Points, in no order, along strands that fork, close into loops and pass close to each other.
Points whose rows are less than 108 apart are linked; no others are. Some points are linked to none.
kigof: [  6  -1  23 -32   4 -11  10  49  -9 -28  -6   2 -26  29  18   3  17  35
   2 -28  52  38]
pape: [-17 -16 -17  22  14   3 -35   0 -16  -5  14  16   2  12 -40 -33 -14  -3
 -38 -40  21 -15]
vutug: [ 20   4  49 -48 -24 -13  25  41  -8 -37 -39  30 -13  26 -24   0  13  13
 -23 -37  34   2]
ror: [ -2 -56  14  24  35  -2  14  10   7  11  29  -5 -12 -28  40 -10  30  29
  32  -2 -25  29]
tib: [ -8 -19  22 -23   4  31 -12 -13  27 -11  30 -11  16 -23   1  11  11  27
 -26 -19 -21 -44]
fani: [ 21 -40  68 -21 -36 -26 -20  15 -10 -35   1   9  14  18 -19   9  -9  13
 -46   3 -17  -1]
Pofo: [  6  -1  45  35   1 -14 -27  14  20   3  15  58  33   8   7  11  38  27
 -59   9  -9   1]
badaf: [ 28 -26  48 -25   4  54  37  15  15 -38 -24  42 -19  -5   2  -4   9  12
  -8  31  -9  37]
fon: [  8   2 -16   7 -19   3 -14 -48  28   2  69   3  43 -24  26  -6  43 -10
  53  32 -67   1]
Vinan: [-31  19 -12  31 -31 -40  26  -4 -34 -20 -20 -38 -27   9 -20   8 -63 -42
 -42 -17  29  -8]
Poda: [ 20  25 -25  16   0 -23  36  26  19  34 -36 -15  26  19 -11   2  56  -7
   3 -23  39  12]
Lep: [ -2  14  35 -73  -4  12  -7 -16  22 -53  46  68  10  -7 -15 -17  26  20
  -9  -2  -8 -13]
zezi: [  0   9  18 -51 -14   1  33  33  11 -41 -58   0   0 -17   2  19  16  17
 -44 -13  18 -19]
fakup: [-18  51 -17  -1   1 -57   4  -2  12  45  24 -35  -8  17 -17  15   5   1
  -3 -18  35   6]
Zisan: [-19   4  20 -34  26 -14   0  18   4  11  11 -18 -26 -18  21  10  22  35
   1  -8  28  13]
fur: [ 22 -51  54 -25  24  61   8 -16  17 -17  41   5   0   3  29   9 -13  23
  39 -12  -4  -7]
boke: [  2  -1  11 -35 -16 -17 -11   3   9 -53  39  17  48  -2 -12 -15  51  -1
 -17  23  -6   0]
pobu: [-22  11 -25  27  24  -7  39  -4   1  32   4 -28 -45   2  11  -9 -27  41
 -31 -34  22  -9]
nom: [ 31 -29  14 -31 -16   8  19   3  -7 -18 -18   4 -44  -5 -11  -4 -34  24
   4 -22 -44  -1]
rig: [  5  22  -8  16   6 -13  51 -12   5   6  19  -9 -62  44 -13  -8 -63  32
  -4 -49  20  14]
biguz: [ -4  24  23   2 -18  -1 -15   0 -19 -47 -51  29 -13 -15 -35  -7 -21 -11
 -43  28 -28  12]
Ragi: [ -7  21  -7  73  27 -25  38 -22   6  75   3  -6 -22  -7  13 -12  20   6
   6  -3  -4  25]
guzir: [ 11   1  44 -19 -26 -14 -21  20 -44 -39  -6  26   5  47 -40   9 -30 -47
   1  25  49 -12]
resel: [  9 -20 -49 -16 -16 -43 -14  -6  10  56 -18  22  31 -15 -13  -2  44 -29
 -27 -23 -24 -16]
sapen: [ 10   4  -1  25  -6  33   8 -10 -22 -12 -13  14 -10  31 -54 -28 -51 -15
 -28 -24  12  -3]
geno: [ -4  19  29 -37 -35  23  47   7  -7   0 -26 -19 -49  30 -22   6 -42  -9
 -22 -18  32   5]
mip: [  7 -29 -28 -17  -2  31  53  -8  21 -64   8   4  14 -37   9 -23   5  21
 -21   9 -42 -11]
donu: [ 23 -27 -62  -9 -10   4  26   2  22  -9   7 -61  39 -16  11 -19  29  -3
  32  -2 -36 -36]
Riliz: [ -6 -11  22 -22 -26  56 -24 -28 -10 -21   9  58   7  22 -28 -17  -1  -9
 -42  27 -12 -17]
tav: [ 13 -29 -10  19   9  -6  42   7  30 -16   1  -8  28 -37  13 -13  45  21
 -31  -7 -51  -3]
Pifet: [ 26   5 -38  11 -21  -6 -42 -15  20 -10  28  -5  68  -5 -12  -4  20 -23
  22  27 -49 -13]
lape: [-18  27  -6  12  27  66   4 -29  18 -26 -14  24   1 -38 -16 -18  -5   9
 -11  15 -29 -31]
buled: [ -1 -45   4 -46 -29 -13 -16  37 -42 -54  -3  22   8  12  -6   5 -13 -46
   8 -14  38 -24]
gifer: [-52  -2  47  -2  25 -15 -35 -16   4  37  40 -19 -14 -14  22   1  41  27
  13  -9   3  14]
parir: [ -5  44  37  21   3  -6 -30  -1   3  19  23 -24   8  30 -23  20 -16   8
 -26  -3  34  -3]
punip: [  5 -65 -18 -20  -1 -46 -17  28 -25  22  10  16   9  11   7   9   8 -22
 -23  -1  21  15]
famo: [ 11  24 -31   3 -20 -42 -32 -39   2  68   1 -17  21  12 -33 -17  46 -17
  11 -35 -14 -22]
miziv: [ 24  19 -10  20   8 -29   8   1  29  37 -32 -14  -4 -39  27  17  30   6
  25  34 -58   5]
rel: [ -4 -25 -60  23  14   1  30  26 -11 -19 -39 -27 -22 -17  30 -36  10  27
   8 -12 -31   7]
bul: [-26 -11   1 -45  -5  16 -26 -20  21  37  24 -26  29 -23  37  20  52 -10
   3  43 -17  -6]
Mipa: [ 27  44 -15  52  18  27  28   9   5 -25 -10  -1 -13  30 -37 -16 -42   8
  13  -6  39  20]
boba: [-10 -41 -49   5 -11   7  25  27 -18 -31 -42  -5  30 -21  17  -7  28 -74
  -3  24   9  -7]
rud: [-45  12  -2  17  30   8 -13 -24   0  29   9  12 -31 -19  -7 -14  -8  31
 -40 -35   0 -20]
lepu: [ 32  17 -44  19  32  25  13  -1  14  20  -5  -8  -4 -11  10  19 -45  15
  32  15  -1 -18]
lif: [-23   8   2  22  37 -14 -14 -36   6  68  45  12 -25  -9  35  18 -51  19
  28 -21  -5 -28]
des: [ 18  29  23 -41  -7 -14 -57  -2 -14 -28   8  36  -2  26 -29  16 -21 -10
  12  38  13  22]
Sema: [ -5  45  58  -9   0  13 -25 -30  18  18   6  74 -32 -13   4  28 -35  16
  26  -6 -28 -10]
kiz: [-11 -14  25  22  -8  43 -54 -16 -11 -16  28  15  18  16 -12  -7  -4  -7
 -18  47  -8   9]
kopa: [-31   2   7 -44 -23 -15 -36  -3  -8  41   2 -18  34   7   9  13  66 -39
  -7  31  25   0]
zefe: [-46  19  53  -4   4 -11 -19 -20  30  -9  36  10   4 -50  45   6  60  36
   2   9 -33   6]
Sodaz: [ -3  11  22  34  28  47   9 -42  -8  15   0  27 -39 -16   7 -17 -74  12
  48 -18 -28 -25]
lobol: [ -2  65 -13  -2 -16 -14 -47 -11  23  13 -11 -13   6 -29  -5  24 -12  25
  -7  10 -38 -37]
Rizit: [  1  12 -28  13  20 -19 -26   4   4  -2  18 -27  15  -3 -25 -32  37   6
  47 -16   0   6]
zavog: [-18   5 -68  20  -7  -6 -15 -16 -30  27 -13 -20  22   0 -28 -26  13 -61
  13  12  19  -7]
tef: [-40  24 -15   4 -18 -16 -28 -10 -34  -1 -12 -64  -9  -8 -15   7 -38 -22
 -11  15   5 -18]
Lida: [ 40 -31 -67  -7   5  29  13  37 -11 -20 -25   3   7  41  17   3 -32  -2
  27 -25  30  16]
mulur: [-23 -19 -58  32 -11  12  43  38 -32   1 -43 -51  15  16  26   0   7 -45
   1 -10  33  -6]
sife: [ 31 -28  19  29 -13   6  17  22  15 -42 -17 -19  50 -13  -1  10  11  -3
 -37  22 -37  -4]
ner: [ 15  16  -5  -8   2  -6   1 -19  25  62  -7 -47  15 -12  15  13  38  -3
  36  22 -12   1]
vez: [-38   6   1  43  17  31 -55 -32  10   2  40   7  15 -16   7 -11  15  -3
  16  18 -20 -10]
nize: [ -3  -3 -20 -26 -38 -23 -39   2   3 -24  14   5  62   2 -26   0  27 -45
 -10   7  -5 -35]
Dizun: [ 22 -40  -1  51  25 -32  10  13  -3  42   1 -12  -8   3   9 -10  22  10
   3  -3 -12  42]
nela: [-20  16   8  10   0 -25  -1  15 -29 -13 -39  27  -8   1 -13   6 -18 -31
 -46  37  30  31]
bubin: [ 14  14   9  32 -26 -69   9  22  -6  11 -37   3  37  16 -37  -5  61 -37
 -19 -18  19   4]
rem: [  4 -73 -18 -48 -22 -33   4  22 -19 -42  -8  17  18  -9   8   5   2 -21
 -23  -1  -5  -1]
mig: [ -1  65   7  -8  -3  51 -10 -23   2 -16 -37  31 -29 -10 -39 -12 -38   1
  -9  22 -20  -5]
Big: [ 26  40  54 -35   1   4 -20  -9   1  11  20  66 -36  26 -36   7 -23   9
   9   1  12  11]
dipop: [-33  39  32   2 -35 -43 -57   2 -21  20  17 -22  34  31 -11  16  29 -25
 -22  22  37   6]
pov: [-26  34 -24  40  41  -6  56 -15  26  50  19 -25 -32   3  34   6  -7  20
  15  14  35  14]
vuke: [-22   6 -27 -10  -1  16  37   8   3 -86 -12 -19  24 -33  -5 -36  38  -3
   0  21 -20   5]
Dov: [ 32 -19  33 -13   6  37  22 -18   8  15 -12  43 -49 -16  -2 -18 -49   6
  37 -11 -61   1]
Paved: [-18   7 -45  30 -37 -50  28  31 -42 -12 -31 -61 -14  10  14   7 -24 -36
  14 -24  34   3]
lomo: [  9   0 -29 -20 -40 -59  24  -6 -26  53 -50 -47  -3   0  15  20  38 -47
  33 -12   2   4]
Lugam: [-11   9 -33  33  -5  41  54  33 -22 -26 -39 -39   5  46  22  11 -30 -22
 -16 -11  65  17]
bola: [ 19  -7 -12 -22   1 -21 -46  10  -8  -7   4  22  29   5  -4  11  11 -32
  28  63   1  36]
dedi: [ 48  23  -2  22  13 -33   0  10  15  28  -9 -11  -9  -9   4  34 -36  17
  14  16 -25  11]
Savu: [-11 -32 -30  -6   6 -21 -11   3 -25  -8 -14 -15 -39 -25   4 -14 -20  18
 -21  -2 -32   7]
Pep: [ -2 -28  15  20  39  -3  -3 -13  -6  35  34 -25 -26 -18  48  12 -29  31
  48  -4  -4   2]
fezo: [-41  25 -44 -12  28  43   6  -1   4 -35 -18 -15  -6 -32 -10 -37  24  15
   1   7   8 -22]
biz: [  3  14   2 -29  38  22 -28 -10  19 -22  33  51   7  -3 -19 -11  22  20
  21 -19  22 -10]
miv: [  3 -27  21   2  16  51  43  16  -4  -6 -42   6 -34 -15  31   5 -17  19
 -24  11   3  28]
Nefug: [  2  -5 -56  10 -22 -29  23 -20 -24  62 -15 -65   3  20   4  -6  -1 -47
  20   6   6   6]
pab: [-29  23  63  -6  13   4 -34 -19  23  12  12  45 -10 -32  53  38  -2  28
   6  18 -30   5]
Zavab: [ -1 -51  33 -45   3  73  18  -7  -4 -33   5  48  -7  16 -11 -30  12 -12
 -12  21   7   5]
gep: [ 24 -37  26 -40   2  58 -26 -26   4  21  36   5  -5   9   1  21 -42   0
  21   9  -1 -20]
zel: [  5 -13  11   5   7   5 -20  13 -28 -25  15 -35 -15  11  -9  -3 -28  10
  34  18  15  39]
puso: [  4  -1 -17  14 -11 -39  18 -10  -4  32  14 -18  13  42  -4  41 -59 -38
 -32  30  42  15]
Vip: [  1 -24 -17   2   0 -49  14  23 -22  24   9  -7  -7  32  24  28 -10 -18
 -11  13  50  59]
Rokar: [ 12 -42 -42  15  17  47  28  35  -7 -46 -28   4  -8  21  29 -32  -1  18
   5 -33  -2  13]
vop: [  3 -39  -5 -28 -11  65  28  15  -8 -63  -7  14 -16  28 -18 -51   2   5
   4 -25   7  11]
zed: [  8  -4  59  10  33  19 -12   5  13  -8  31  55   2   4   4   2  27  33
  -8 -11  21   5]
Zenab: [-32  28  15  39  -4  15 -50 -36  35  19  47  28  39 -32  40  -5  39   5
  63   6 -35 -14]
segit: [-13  -6 -24 -10 -39 -61   2   3 -12  30 -49 -25  19 -24   7  26  22 -47
 -28   5 -27 -24]
Kufe: [  2  30  18  -5  25  -2  13 -21   8  17  33  30 -51  19 -16  10 -50  19
  26 -25  28  19]
serul: [-10  46 -25   4  -8 -62 -20  -9   8  56  -2 -38   2 -14 -11   7  24  21
 -12 -25 -21 -28]
Luzo: [ 14   8   7  24  39  24  10 -12  21 -16  11  16  -3 -27   1 -21 -30  38
  56 -47 -23 -51]
pakos: [ 35 -10 -17 -38  10  63  14   3  15  18   1 -15 -20  12  22  29 -49  12
  29  -6  19 -13]
Luku: [ 33 -32  45  11 -26  -9  10  38 -20 -59 -24 -15  34  23 -11   6  -6  -5
 -18  12   8   6]
Baf: [ 22  26 -18  58  12  10  47  37  10   2 -19 -40  10  28   1   1  -2   8
   3 -18  36  23]
zib: [  2  12  11  18  -4 -31 -64 -26  15  44  43  26 -20 -12  13  28 -24  31
   5 -25 -29 -18]

A piece is two or more points that can be reached from each other along the links. Count, over all rows, the pieces, the separate loops (a circle has one, a figure eight two, a Y none), the forks (points with three links) and the tips (points with one).
pieces -> 4
loops -> 0
forks -> 8
tips -> 16

A tip is a point with one link. Name the tips that can be reached along the links from each point below, in the order of the rows.
biz -> Pofo, Lida, miv, Luzo
vuke -> fani, nela
famo -> fur, lobol, zavog
